Points, in no order, along strands that fork, close into loops and pass close to each other.
In the rows, 100 means zero.
Points whose rows are less than 68.6 apart are linked; no others are. Some points are linked to none.
K_871: 99; 115; 135; 146; 90; 100; 108; 92; 126; 114; 113; 116; 78; 141; 118; 92; 115; 97; 101; 109; 81; 128
K_706: 101; 101; 104; 100; 105; 105; 85; 89; 128; 89; 93; 129; 90; 124; 117; 62; 102; 53; 113; 124; 117; 81
K_535: 111; 94; 97; 79; 90; 102; 114; 119; 108; 86; 67; 89; 112; 53; 91; 87; 114; 61; 121; 110; 125; 72
K_347: 125; 115; 106; 65; 78; 79; 103; 111; 93; 108; 131; 67; 105; 72; 103; 82; 90; 94; 91; 116; 117; 64
K_638: 113; 116; 77; 82; 111; 102; 120; 124; 105; 95; 106; 81; 101; 68; 130; 109; 92; 146; 121; 103; 95; 71
K_321: 96; 113; 108; 121; 71; 87; 94; 106; 91; 79; 76; 84; 81; 97; 94; 112; 100; 103; 107; 128; 93; 109
K_815: 111; 89; 129; 70; 67; 83; 86; 74; 98; 122; 93; 85; 118; 132; 118; 71; 94; 43; 83; 134; 103; 114
K_625: 131; 81; 91; 69; 118; 96; 115; 130; 108; 92; 92; 74; 94; 59; 120; 95; 104; 131; 110; 87; 114; 71
K_981: 100; 80; 52; 75; 112; 93; 98; 104; 78; 90; 80; 88; 90; 59; 112; 134; 106; 117; 97; 90; 92; 88
K_609: 107; 117; 83; 113; 112; 114; 123; 116; 124; 86; 127; 126; 91; 81; 111; 125; 96; 171; 116; 64; 78; 95
K_458: 106; 102; 84; 74; 119; 113; 101; 108; 118; 85; 99; 130; 120; 77; 84; 72; 111; 43; 117; 95; 139; 68
K_964: 99; 132; 102; 101; 137; 130; 119; 109; 104; 104; 151; 115; 98; 110; 109; 107; 100; 137; 110; 108; 93; 97
K_994: 112; 141; 135; 106; 99; 121; 116; 132; 95; 97; 123; 88; 89; 97; 90; 89; 84; 148; 132; 114; 109; 90
K_473: 101; 49; 114; 101; 110; 100; 113; 95; 115; 89; 33; 92; 108; 116; 101; 89; 96; 92; 116; 101; 87; 121
K_379: 114; 83; 71; 94; 105; 76; 110; 114; 142; 108; 85; 97; 93; 91; 141; 95; 122; 111; 96; 110; 88; 85
K_294: 90; 52; 77; 90; 114; 100; 97; 96; 93; 77; 39; 107; 111; 82; 91; 111; 108; 85; 112; 87; 97; 96
K_967: 91; 123; 72; 111; 92; 101; 94; 113; 98; 87; 106; 106; 77; 75; 108; 118; 107; 127; 108; 108; 89; 86
K_630: 99; 67; 93; 50; 133; 127; 106; 88; 94; 102; 83; 102; 130; 109; 101; 81; 102; 56; 98; 118; 106; 93
K_557: 98; 93; 92; 72; 72; 105; 116; 82; 134; 102; 72; 96; 158; 102; 116; 78; 90; 29; 112; 111; 104; 100
K_215: 110; 99; 80; 63; 91; 86; 79; 79; 112; 124; 87; 80; 112; 112; 151; 81; 121; 40; 91; 139; 89; 121
K_471: 109; 135; 146; 149; 68; 93; 133; 111; 118; 99; 117; 103; 97; 101; 90; 100; 102; 153; 119; 90; 94; 114
K_573: 97; 102; 63; 53; 82; 87; 81; 82; 108; 120; 84; 84; 141; 116; 142; 101; 115; 49; 76; 137; 86; 118
K_457: 93; 119; 59; 71; 105; 100; 88; 111; 115; 99; 94; 72; 128; 76; 142; 93; 123; 42; 110; 144; 107; 82
K_47: 116; 90; 89; 116; 104; 93; 102; 123; 99; 74; 80; 98; 67; 66; 101; 113; 105; 154; 119; 65; 92; 93
K_919: 111; 120; 124; 114; 72; 80; 109; 104; 91; 134; 126; 57; 97; 115; 132; 103; 124; 94; 89; 137; 78; 120
K_688: 110; 133; 111; 163; 86; 113; 148; 103; 109; 116; 119; 93; 118; 97; 120; 116; 145; 129; 103; 83; 79; 118
K_536: 114; 116; 116; 110; 101; 99; 132; 126; 103; 114; 97; 50; 101; 88; 134; 116; 129; 144; 118; 117; 87; 110
K_370: 120; 69; 77; 108; 92; 95; 107; 117; 97; 68; 60; 105; 85; 54; 92; 105; 109; 130; 117; 65; 99; 95
K_576: 87; 108; 110; 76; 106; 120; 108; 108; 124; 92; 94; 115; 129; 65; 81; 82; 127; 16; 127; 103; 126; 78
K_762: 109; 112; 86; 87; 90; 81; 100; 122; 112; 107; 95; 56; 96; 79; 138; 81; 117; 82; 99; 136; 107; 83
K_553: 80; 127; 81; 109; 113; 133; 74; 98; 84; 60; 93; 129; 90; 83; 64; 118; 54; 113; 128; 87; 122; 93
K_247: 94; 61; 50; 72; 106; 95; 94; 94; 99; 90; 64; 109; 117; 76; 102; 121; 113; 91; 85; 85; 86; 89
K_780: 114; 121; 123; 91; 75; 90; 106; 89; 90; 143; 148; 72; 105; 126; 130; 86; 115; 86; 83; 134; 75; 111
K_736: 100; 79; 114; 103; 77; 94; 117; 95; 144; 76; 49; 111; 134; 84; 88; 66; 80; 69; 125; 77; 114; 94
K_395: 111; 112; 85; 108; 129; 117; 92; 125; 121; 76; 110; 136; 64; 94; 90; 88; 100; 137; 119; 96; 115; 79
K_432: 109; 108; 128; 108; 101; 103; 95; 113; 138; 78; 98; 130; 90; 116; 81; 61; 72; 106; 120; 80; 132; 86
K_730: 89; 87; 107; 80; 112; 121; 82; 95; 79; 80; 99; 113; 123; 89; 53; 91; 50; 81; 101; 64; 140; 89
K_161: 110; 89; 121; 85; 119; 105; 103; 96; 106; 103; 128; 109; 113; 113; 74; 81; 54; 135; 105; 49; 117; 93
K_207: 87; 91; 83; 85; 85; 108; 82; 84; 68; 82; 80; 109; 93; 63; 60; 126; 41; 119; 115; 45; 107; 93
K_584: 125; 86; 104; 80; 89; 88; 119; 127; 90; 85; 80; 60; 92; 56; 99; 88; 94; 122; 124; 92; 123; 76
K_249: 118; 101; 105; 99; 119; 100; 125; 105; 79; 125; 144; 94; 91; 93; 90; 116; 115; 141; 86; 65; 87; 107
K_224: 101; 42; 89; 102; 113; 83; 101; 87; 104; 100; 66; 113; 102; 115; 110; 111; 117; 115; 74; 77; 81; 114
K_316: 82; 94; 73; 80; 82; 113; 96; 87; 72; 70; 75; 109; 116; 55; 59; 124; 47; 89; 111; 66; 112; 94
K_962: 100; 158; 107; 141; 94; 134; 134; 109; 93; 116; 164; 116; 106; 101; 94; 122; 114; 145; 106; 88; 91; 106
K_398: 109; 109; 118; 113; 135; 120; 133; 101; 122; 125; 137; 117; 87; 135; 127; 86; 127; 108; 105; 102; 87; 113
K_470: 122; 141; 109; 129; 84; 109; 112; 116; 80; 106; 146; 95; 76; 73; 83; 116; 93; 166; 109; 57; 100; 93
K_463: 120; 93; 150; 98; 115; 97; 112; 95; 94; 131; 138; 99; 90; 134; 90; 73; 93; 106; 85; 90; 99; 115
K_76: 83; 76; 131; 138; 115; 98; 82; 91; 106; 80; 55; 121; 84; 133; 79; 100; 79; 106; 102; 89; 111; 119
K_225: 101; 83; 81; 80; 106; 82; 92; 89; 75; 118; 107; 92; 98; 107; 113; 127; 124; 108; 66; 109; 76; 104
K_646: 96; 96; 81; 76; 90; 101; 81; 94; 62; 101; 90; 71; 107; 78; 92; 117; 94; 85; 98; 126; 100; 90
K_503: 109; 90; 87; 104; 76; 72; 101; 78; 115; 124; 117; 114; 105; 112; 117; 98; 108; 103; 69; 94; 79; 108
K_155: 99; 129; 57; 92; 83; 85; 79; 123; 119; 99; 97; 74; 102; 67; 146; 101; 125; 76; 96; 138; 111; 69
K_615: 94; 117; 103; 85; 81; 96; 91; 96; 59; 121; 131; 70; 112; 109; 95; 111; 82; 103; 81; 144; 82; 113
K_187: 95; 130; 89; 127; 126; 136; 128; 107; 91; 107; 141; 117; 97; 104; 103; 121; 121; 146; 108; 94; 79; 110
K_568: 111; 112; 129; 90; 111; 112; 119; 116; 108; 104; 127; 89; 95; 116; 96; 80; 70; 131; 117; 105; 110; 83
K_905: 109; 99; 98; 83; 126; 109; 111; 102; 82; 136; 132; 76; 95; 121; 133; 114; 145; 99; 80; 136; 72; 119
K_150: 84; 86; 142; 95; 111; 105; 92; 66; 106; 126; 107; 100; 116; 171; 107; 87; 76; 78; 91; 118; 93; 132
K_566: 88; 90; 104; 81; 102; 130; 94; 88; 63; 74; 84; 102; 120; 63; 40; 111; 49; 83; 123; 67; 132; 87
K_765: 82; 78; 116; 94; 126; 111; 93; 76; 97; 107; 90; 102; 103; 141; 92; 89; 86; 85; 96; 119; 101; 111
K_620: 99; 114; 76; 134; 78; 85; 121; 90; 105; 124; 127; 101; 123; 106; 123; 137; 131; 127; 67; 79; 63; 120
K_681: 103; 79; 101; 97; 106; 106; 92; 108; 60; 86; 68; 82; 73; 81; 80; 113; 106; 115; 111; 114; 102; 100
K_509: 102; 97; 88; 72; 69; 78; 81; 97; 55; 100; 100; 67; 102; 51; 86; 121; 91; 92; 92; 105; 113; 80
K_83: 94; 132; 54; 96; 74; 67; 77; 109; 127; 114; 108; 95; 105; 105; 156; 104; 128; 70; 80; 140; 84; 107
K_963: 106; 102; 66; 92; 112; 97; 119; 119; 124; 112; 105; 90; 106; 82; 140; 112; 109; 136; 107; 94; 91; 94
K_344: 96; 69; 70; 97; 91; 105; 106; 104; 86; 73; 38; 93; 102; 46; 88; 122; 101; 94; 124; 78; 101; 92
K_634: 83; 138; 85; 105; 76; 99; 70; 97; 104; 91; 125; 118; 100; 108; 97; 80; 80; 62; 88; 140; 107; 87
K_644: 110; 95; 96; 127; 68; 64; 119; 109; 122; 110; 75; 80; 101; 90; 133; 115; 119; 130; 91; 92; 72; 115
K_679: 99; 73; 124; 128; 99; 92; 100; 102; 78; 90; 77; 102; 66; 94; 72; 122; 104; 149; 101; 61; 87; 119
K_78: 85; 86; 111; 100; 123; 105; 55; 87; 79; 87; 112; 135; 71; 113; 67; 92; 97; 85; 79; 100; 132; 89
K_682: 120; 79; 135; 96; 86; 75; 96; 110; 93; 91; 86; 98; 79; 91; 75; 81; 85; 109; 96; 88; 114; 93
K_512: 63; 94; 85; 89; 79; 124; 107; 83; 91; 73; 62; 103; 155; 80; 63; 127; 71; 58; 115; 88; 104; 104
K_138: 85; 130; 131; 152; 105; 121; 111; 105; 110; 108; 133; 113; 86; 133; 102; 108; 113; 120; 103; 111; 88; 117
K_982: 96; 94; 88; 107; 124; 115; 93; 97; 64; 81; 92; 103; 66; 100; 69; 126; 88; 126; 109; 100; 92; 106
K_569: 91; 98; 79; 91; 109; 111; 82; 106; 69; 83; 83; 91; 90; 87; 82; 115; 108; 86; 98; 134; 104; 93
K_541: 78; 109; 112; 128; 114; 114; 102; 90; 81; 102; 134; 117; 90; 117; 77; 128; 91; 136; 90; 76; 86; 111
K_54: 102; 123; 91; 116; 112; 113; 131; 109; 124; 126; 135; 104; 104; 115; 142; 108; 130; 115; 108; 113; 75; 109
K_583: 104; 96; 88; 76; 115; 106; 91; 82; 129; 102; 96; 122; 110; 121; 133; 70; 99; 41; 110; 130; 101; 93
K_807: 84; 65; 132; 128; 132; 114; 65; 99; 104; 69; 66; 113; 91; 125; 68; 106; 67; 114; 105; 61; 133; 111
K_103: 82; 93; 143; 126; 92; 98; 98; 71; 105; 118; 107; 102; 118; 162; 98; 99; 81; 97; 84; 96; 94; 133
K_300: 75; 96; 92; 92; 84; 118; 104; 93; 104; 75; 64; 109; 143; 64; 71; 101; 92; 50; 119; 86; 115; 89
K_270: 86; 89; 74; 91; 108; 112; 117; 108; 107; 79; 58; 87; 119; 93; 109; 116; 94; 108; 121; 126; 84; 102
K_554: 116; 81; 92; 122; 90; 71; 119; 113; 140; 101; 78; 96; 79; 88; 137; 94; 126; 126; 103; 86; 79; 102
K_855: 114; 76; 121; 78; 125; 116; 77; 114; 102; 77; 99; 107; 104; 101; 45; 69; 62; 95; 115; 49; 150; 88
K_574: 112; 80; 103; 87; 113; 91; 121; 91; 79; 140; 122; 79; 93; 110; 121; 111; 144; 114; 71; 99; 84; 111
K_8: 104; 99; 100; 104; 65; 81; 114; 103; 136; 91; 57; 95; 122; 92; 119; 77; 84; 72; 112; 97; 102; 94
K_243: 92; 141; 77; 105; 102; 110; 90; 109; 93; 90; 140; 122; 78; 90; 96; 107; 90; 128; 95; 116; 92; 76
K_406: 79; 99; 123; 96; 81; 113; 105; 109; 114; 76; 78; 125; 141; 64; 52; 91; 95; 49; 131; 69; 128; 84
K_160: 93; 124; 87; 95; 127; 117; 89; 104; 103; 94; 151; 129; 80; 115; 94; 93; 89; 114; 96; 118; 102; 80
K_337: 88; 105; 63; 110; 100; 86; 103; 107; 85; 113; 96; 68; 106; 97; 133; 152; 147; 122; 75; 108; 60; 124
K_420: 81; 129; 97; 90; 87; 112; 72; 94; 79; 109; 116; 81; 119; 131; 92; 99; 80; 75; 84; 159; 80; 116
K_306: 98; 105; 127; 135; 89; 94; 108; 108; 86; 95; 91; 85; 78; 105; 82; 116; 99; 140; 106; 101; 87; 116
K_668: 98; 102; 117; 87; 132; 130; 103; 111; 98; 86; 100; 99; 104; 115; 77; 86; 57; 126; 125; 106; 116; 91
K_422: 105; 55; 127; 98; 127; 113; 75; 96; 100; 77; 72; 107; 94; 108; 57; 79; 71; 102; 108; 59; 141; 108
K_159: 90; 75; 105; 93; 65; 99; 99; 83; 98; 91; 43; 104; 144; 92; 81; 105; 112; 29; 100; 102; 105; 115
K_233: 97; 83; 114; 95; 73; 101; 121; 100; 136; 89; 42; 102; 139; 72; 103; 80; 116; 33; 131; 88; 108; 99
K_636: 112; 93; 75; 93; 110; 96; 111; 103; 82; 95; 111; 88; 75; 56; 103; 126; 95; 161; 108; 55; 86; 92
K_69: 119; 101; 143; 120; 73; 81; 117; 94; 87; 123; 104; 69; 89; 127; 106; 94; 118; 105; 90; 128; 82; 122
K_434: 90; 105; 104; 95; 125; 129; 112; 99; 122; 81; 92; 111; 111; 113; 98; 86; 66; 101; 118; 112; 110; 88
K_12: 90; 93; 75; 52; 85; 97; 100; 84; 108; 116; 77; 84; 162; 113; 124; 97; 92; 35; 90; 124; 97; 112
K_286: 95; 100; 81; 90; 77; 81; 95; 96; 119; 90; 71; 102; 119; 86; 108; 89; 94; 62; 99; 115; 102; 89
K_501: 96; 87; 96; 94; 108; 102; 73; 82; 55; 81; 83; 112; 62; 77; 50; 121; 54; 116; 99; 41; 112; 106
K_206: 126; 82; 119; 100; 113; 89; 125; 105; 93; 120; 111; 84; 74; 108; 98; 105; 128; 132; 89; 84; 88; 109
K_114: 119; 106; 83; 80; 105; 104; 78; 105; 72; 91; 114; 106; 57; 64; 70; 112; 77; 124; 107; 64; 114; 78
K_950: 114; 89; 129; 102; 90; 84; 85; 97; 95; 92; 111; 120; 82; 112; 53; 88; 73; 109; 87; 69; 130; 88
K_858: 92; 114; 122; 120; 107; 111; 78; 106; 135; 85; 103; 129; 79; 123; 100; 61; 82; 74; 121; 108; 130; 88
K_877: 106; 90; 90; 128; 124; 110; 132; 107; 87; 116; 115; 95; 99; 97; 117; 130; 155; 135; 92; 83; 77; 119
K_122: 68; 111; 98; 113; 104; 125; 67; 89; 86; 62; 77; 135; 104; 89; 51; 109; 65; 78; 117; 88; 134; 90
K_578: 86; 111; 68; 100; 128; 126; 92; 117; 106; 71; 86; 134; 85; 87; 81; 104; 79; 109; 122; 98; 115; 75
K_968: 111; 66; 100; 85; 124; 102; 79; 86; 64; 97; 99; 116; 57; 87; 56; 110; 87; 130; 87; 41; 102; 110
K_515: 114; 93; 141; 77; 106; 96; 120; 88; 103; 124; 126; 84; 112; 141; 104; 63; 76; 96; 96; 103; 103; 105
K_532: 95; 78; 136; 96; 121; 100; 91; 86; 117; 116; 123; 122; 107; 144; 88; 72; 67; 86; 79; 75; 125; 98
K_514: 80; 126; 76; 97; 79; 104; 69; 103; 103; 79; 110; 126; 113; 86; 87; 87; 95; 49; 98; 137; 119; 72
K_731: 89; 143; 123; 144; 103; 131; 107; 107; 83; 93; 123; 104; 88; 110; 85; 115; 90; 132; 114; 124; 91; 108
K_259: 90; 132; 44; 102; 79; 81; 65; 108; 115; 91; 82; 71; 115; 87; 146; 113; 136; 68; 91; 147; 97; 98
K_274: 102; 107; 154; 130; 89; 95; 117; 106; 78; 107; 111; 78; 89; 125; 82; 111; 98; 125; 104; 114; 83; 119
K_802: 105; 83; 95; 77; 105; 106; 109; 100; 116; 84; 83; 121; 125; 82; 78; 69; 84; 73; 107; 80; 130; 72
K_326: 89; 107; 70; 92; 106; 101; 63; 97; 76; 112; 121; 112; 81; 112; 111; 112; 129; 82; 79; 152; 90; 102
K_169: 76; 115; 75; 88; 68; 99; 70; 77; 113; 91; 99; 136; 136; 105; 85; 92; 92; 33; 86; 122; 114; 87
K_282: 100; 102; 79; 69; 114; 125; 118; 113; 108; 99; 87; 67; 123; 93; 131; 88; 109; 63; 121; 144; 101; 86
K_46: 116; 82; 109; 96; 109; 97; 94; 95; 62; 99; 125; 107; 72; 95; 63; 109; 80; 147; 96; 38; 101; 110
K_162: 87; 130; 59; 95; 95; 76; 96; 114; 88; 106; 109; 47; 96; 69; 142; 134; 125; 128; 94; 115; 89; 84
K_524: 72; 88; 95; 124; 84; 91; 67; 87; 96; 58; 53; 143; 96; 92; 55; 109; 84; 70; 97; 90; 126; 99
K_427: 91; 102; 85; 124; 84; 87; 80; 103; 92; 81; 81; 114; 70; 86; 84; 123; 107; 111; 100; 100; 96; 89
K_137: 128; 91; 145; 125; 118; 101; 112; 113; 114; 102; 128; 113; 80; 123; 77; 78; 96; 142; 103; 45; 109; 117
K_296: 90; 132; 50; 81; 56; 72; 62; 106; 110; 97; 68; 67; 139; 80; 136; 107; 131; 49; 88; 145; 98; 111
K_915: 102; 76; 131; 108; 126; 106; 80; 101; 114; 91; 110; 118; 99; 125; 71; 79; 56; 141; 103; 30; 125; 110
K_520: 94; 77; 100; 82; 106; 108; 74; 92; 62; 80; 79; 114; 88; 83; 50; 107; 94; 64; 90; 93; 124; 89
K_526: 90; 98; 86; 104; 106; 93; 65; 90; 88; 100; 113; 132; 73; 112; 91; 96; 110; 84; 77; 117; 101; 92
K_330: 90; 82; 112; 98; 148; 122; 75; 95; 63; 96; 97; 107; 79; 119; 71; 116; 88; 119; 103; 97; 106; 104
K_952: 94; 126; 65; 94; 111; 89; 96; 109; 94; 128; 151; 91; 98; 91; 138; 118; 130; 115; 82; 118; 87; 91
K_616: 99; 128; 99; 118; 96; 89; 90; 88; 128; 112; 129; 130; 83; 136; 133; 80; 104; 74; 101; 129; 91; 102
K_563: 87; 103; 102; 102; 63; 86; 68; 70; 109; 95; 82; 129; 116; 126; 99; 80; 84; 31; 83; 133; 109; 105
K_152: 104; 96; 122; 126; 127; 113; 130; 85; 109; 132; 139; 119; 101; 136; 113; 99; 131; 98; 88; 84; 82; 131
K_413: 108; 89; 125; 127; 109; 92; 104; 99; 117; 108; 86; 112; 74; 122; 109; 91; 119; 99; 104; 113; 85; 108
K_2: 86; 96; 151; 131; 102; 99; 88; 86; 95; 108; 112; 111; 96; 145; 75; 101; 74; 122; 85; 85; 106; 124
K_362: 107; 95; 147; 124; 85; 96; 122; 102; 135; 95; 90; 98; 110; 120; 98; 70; 61; 131; 109; 72; 105; 114
K_14: 84; 102; 85; 122; 93; 93; 115; 99; 119; 94; 89; 114; 112; 112; 108; 118; 85; 129; 99; 90; 74; 115
K_175: 104; 126; 115; 165; 73; 92; 124; 100; 102; 107; 122; 108; 89; 95; 102; 108; 120; 138; 92; 77; 79; 112
K_518: 98; 106; 82; 129; 91; 79; 111; 88; 113; 119; 134; 136; 101; 114; 113; 119; 120; 121; 66; 70; 75; 114
K_340: 101; 99; 78; 86; 88; 85; 75; 91; 72; 110; 94; 87; 84; 105; 111; 121; 132; 87; 74; 142; 83; 110
K_796: 85; 80; 130; 91; 108; 130; 106; 104; 124; 72; 74; 116; 142; 83; 54; 79; 73; 66; 141; 66; 141; 96
K_89: 100; 82; 74; 41; 127; 108; 111; 99; 95; 115; 96; 78; 122; 110; 128; 95; 112; 70; 97; 134; 100; 101
K_128: 109; 86; 123; 116; 122; 95; 100; 107; 102; 112; 110; 119; 72; 121; 92; 99; 123; 119; 91; 91; 94; 106
K_365: 110; 112; 125; 76; 87; 93; 91; 77; 97; 136; 123; 81; 101; 138; 127; 76; 92; 66; 93; 147; 85; 115
K_656: 107; 106; 102; 122; 102; 103; 115; 82; 111; 139; 122; 114; 108; 139; 130; 114; 147; 84; 80; 106; 66; 139
K_923: 85; 129; 73; 117; 95; 81; 101; 105; 81; 121; 128; 49; 116; 84; 139; 157; 152; 130; 83; 101; 66; 118
K_995: 98; 119; 74; 122; 95; 91; 128; 100; 111; 133; 129; 102; 117; 119; 140; 129; 134; 101; 83; 102; 59; 127
K_561: 102; 78; 112; 94; 141; 116; 78; 97; 82; 87; 98; 120; 76; 106; 68; 92; 99; 103; 100; 100; 123; 94
K_258: 95; 71; 78; 86; 119; 107; 92; 103; 93; 85; 84; 115; 93; 83; 80; 105; 73; 117; 98; 66; 98; 98
K_732: 94; 106; 72; 117; 117; 107; 116; 107; 95; 107; 105; 84; 93; 101; 122; 138; 141; 125; 96; 116; 65; 120
K_651: 127; 98; 112; 67; 102; 85; 106; 107; 103; 120; 129; 78; 90; 96; 114; 75; 100; 100; 97; 108; 112; 74
K_729: 119; 86; 137; 109; 106; 108; 115; 120; 126; 90; 102; 107; 90; 105; 82; 64; 84; 151; 108; 57; 106; 107
K_311: 106; 124; 95; 117; 117; 117; 107; 118; 116; 82; 117; 132; 74; 89; 91; 101; 89; 165; 123; 74; 107; 95
K_7: 118; 105; 104; 91; 103; 94; 109; 114; 124; 85; 102; 116; 101; 81; 88; 66; 83; 106; 114; 86; 126; 75
K_695: 108; 80; 108; 70; 116; 99; 101; 99; 77; 94; 116; 98; 96; 85; 67; 97; 50; 139; 104; 36; 111; 99
K_361: 120; 93; 158; 129; 104; 96; 117; 97; 83; 126; 136; 99; 84; 126; 76; 89; 114; 120; 83; 60; 102; 117
K_726: 104; 100; 77; 66; 126; 99; 113; 108; 93; 127; 114; 65; 111; 108; 140; 109; 124; 96; 86; 131; 83; 99
K_27: 69; 88; 63; 83; 88; 115; 94; 86; 83; 82; 43; 97; 150; 72; 79; 137; 72; 76; 113; 98; 89; 97
K_9: 110; 65; 90; 89; 115; 91; 100; 92; 107; 101; 72; 123; 80; 106; 108; 84; 117; 77; 91; 103; 111; 95
K_697: 78; 127; 101; 102; 91; 112; 69; 87; 82; 97; 133; 113; 109; 126; 89; 83; 72; 78; 92; 152; 105; 95
K_758: 119; 117; 100; 100; 103; 91; 116; 127; 100; 113; 103; 52; 90; 94; 141; 96; 128; 113; 110; 137; 98; 91
K_102: 110; 98; 110; 122; 64; 64; 114; 94; 124; 105; 51; 86; 95; 108; 123; 98; 113; 96; 98; 109; 78; 118
K_604: 95; 110; 131; 89; 69; 103; 78; 76; 103; 103; 85; 99; 107; 131; 97; 66; 85; 38; 94; 143; 110; 102
K_99: 71; 77; 106; 123; 110; 102; 68; 83; 112; 74; 58; 136; 90; 121; 75; 106; 92; 86; 93; 96; 118; 100
K_709: 119; 120; 127; 95; 97; 98; 128; 102; 111; 115; 124; 87; 95; 117; 119; 69; 86; 101; 107; 117; 97; 85
K_491: 98; 126; 101; 113; 126; 111; 89; 98; 124; 102; 143; 136; 83; 133; 113; 72; 102; 94; 100; 128; 93; 90
K_531: 89; 144; 121; 113; 89; 116; 100; 117; 91; 89; 123; 95; 88; 107; 89; 101; 82; 133; 118; 143; 93; 95
K_142: 88; 88; 73; 91; 78; 101; 107; 103; 89; 82; 42; 83; 133; 45; 91; 132; 97; 76; 119; 99; 98; 91
K_441: 127; 101; 112; 65; 94; 88; 120; 109; 109; 112; 99; 64; 89; 97; 140; 68; 108; 70; 108; 125; 113; 76
K_521: 104; 131; 80; 120; 106; 94; 113; 123; 107; 121; 153; 97; 84; 78; 136; 124; 150; 126; 89; 97; 89; 86
K_611: 107; 83; 53; 93; 105; 86; 98; 98; 69; 106; 96; 94; 75; 56; 108; 142; 109; 135; 87; 71; 76; 100
K_186: 101; 72; 141; 106; 129; 98; 83; 94; 125; 100; 102; 122; 100; 143; 88; 73; 65; 105; 91; 50; 128; 114
K_126: 78; 105; 137; 144; 115; 117; 104; 87; 81; 107; 133; 114; 96; 135; 65; 118; 103; 121; 89; 68; 101; 131
K_6: 81; 130; 48; 76; 94; 88; 81; 106; 87; 120; 132; 59; 110; 83; 137; 128; 131; 105; 82; 139; 83; 97
K_933: 112; 102; 77; 120; 125; 105; 124; 100; 65; 120; 144; 106; 79; 80; 97; 131; 140; 129; 91; 67; 86; 109
K_546: 99; 123; 76; 75; 62; 71; 66; 97; 90; 111; 83; 63; 119; 80; 131; 99; 135; 35; 78; 148; 109; 102
K_350: 133; 82; 120; 85; 90; 91; 103; 124; 86; 84; 85; 72; 80; 67; 65; 79; 84; 127; 120; 76; 121; 84
K_841: 99; 102; 82; 88; 70; 78; 67; 97; 83; 111; 77; 80; 91; 92; 119; 103; 134; 65; 76; 155; 96; 104
K_885: 93; 65; 109; 72; 121; 116; 89; 68; 95; 109; 66; 99; 121; 141; 99; 91; 95; 59; 91; 122; 109; 114
K_469: 92; 69; 117; 98; 124; 123; 95; 106; 123; 72; 63; 119; 122; 103; 74; 79; 58; 88; 128; 72; 133; 104
K_317: 96; 127; 75; 98; 73; 83; 80; 96; 121; 106; 116; 117; 99; 114; 127; 78; 108; 69; 89; 141; 91; 94
K_245: 113; 137; 120; 133; 94; 115; 134; 117; 102; 109; 150; 114; 103; 83; 96; 103; 104; 158; 107; 58; 99; 102
K_411: 111; 120; 109; 139; 93; 109; 149; 122; 120; 108; 106; 75; 106; 91; 139; 110; 129; 147; 117; 93; 77; 112
K_899: 89; 87; 113; 91; 87; 102; 120; 94; 144; 92; 71; 121; 143; 73; 94; 77; 115; 17; 118; 78; 122; 92
K_594: 113; 107; 106; 71; 72; 86; 103; 113; 67; 101; 115; 58; 104; 64; 86; 96; 75; 104; 98; 105; 125; 70
K_16: 90; 126; 70; 120; 80; 65; 93; 116; 75; 113; 130; 51; 94; 72; 131; 143; 138; 127; 83; 111; 84; 95
K_834: 92; 95; 84; 100; 124; 114; 127; 106; 110; 88; 117; 117; 112; 94; 98; 112; 79; 162; 110; 56; 77; 102
K_18: 100; 92; 104; 86; 77; 90; 74; 89; 99; 102; 103; 118; 102; 93; 84; 68; 102; 38; 81; 111; 133; 79
K_376: 106; 57; 97; 124; 106; 82; 105; 99; 101; 93; 69; 108; 75; 98; 97; 114; 123; 131; 91; 76; 76; 120
K_56: 98; 121; 146; 140; 85; 104; 138; 95; 126; 111; 122; 107; 107; 134; 104; 86; 78; 138; 113; 78; 90; 112
K_460: 99; 102; 95; 103; 101; 95; 105; 99; 78; 109; 126; 104; 83; 96; 88; 129; 91; 132; 87; 79; 78; 95
K_34: 109; 89; 73; 69; 109; 93; 86; 79; 113; 117; 103; 107; 88; 115; 145; 85; 122; 56; 88; 135; 89; 101
K_134: 98; 106; 90; 76; 109; 103; 108; 95; 67; 112; 112; 76; 114; 99; 101; 125; 82; 115; 91; 132; 87; 96
K_149: 86; 96; 119; 85; 128; 126; 100; 92; 108; 97; 103; 101; 104; 133; 94; 71; 76; 70; 107; 131; 115; 95
K_954: 129; 86; 118; 84; 86; 86; 104; 91; 110; 113; 52; 72; 85; 114; 144; 74; 126; 50; 107; 139; 97; 107
K_627: 100; 92; 74; 82; 73; 69; 88; 84; 116; 111; 96; 105; 109; 103; 110; 92; 101; 75; 67; 100; 108; 89
K_525: 99; 74; 117; 122; 76; 86; 107; 92; 114; 89; 37; 95; 91; 113; 99; 92; 98; 100; 103; 106; 91; 122
K_939: 111; 90; 123; 89; 99; 80; 88; 90; 106; 107; 116; 125; 90; 120; 89; 71; 81; 83; 79; 90; 118; 91

How many points has the smallest loop of links through each point below? Write 0 if it is on no loop.
K_594 | 16
K_427 | 20
K_885 | 15
K_526 | 21
K_731 | 19
K_361 | 17
K_636 | 8
K_656 | 5
K_841 | 13
K_796 | 0

A fork is a point with three links, a tip a point with one. Leave the first point through the second and follow the links. Name the first fork or tip that comes.
K_858; K_706 | K_557
K_521; K_952 | K_249
K_46; K_695 | K_473
K_344; K_142 | K_422
K_576; K_899 | K_995
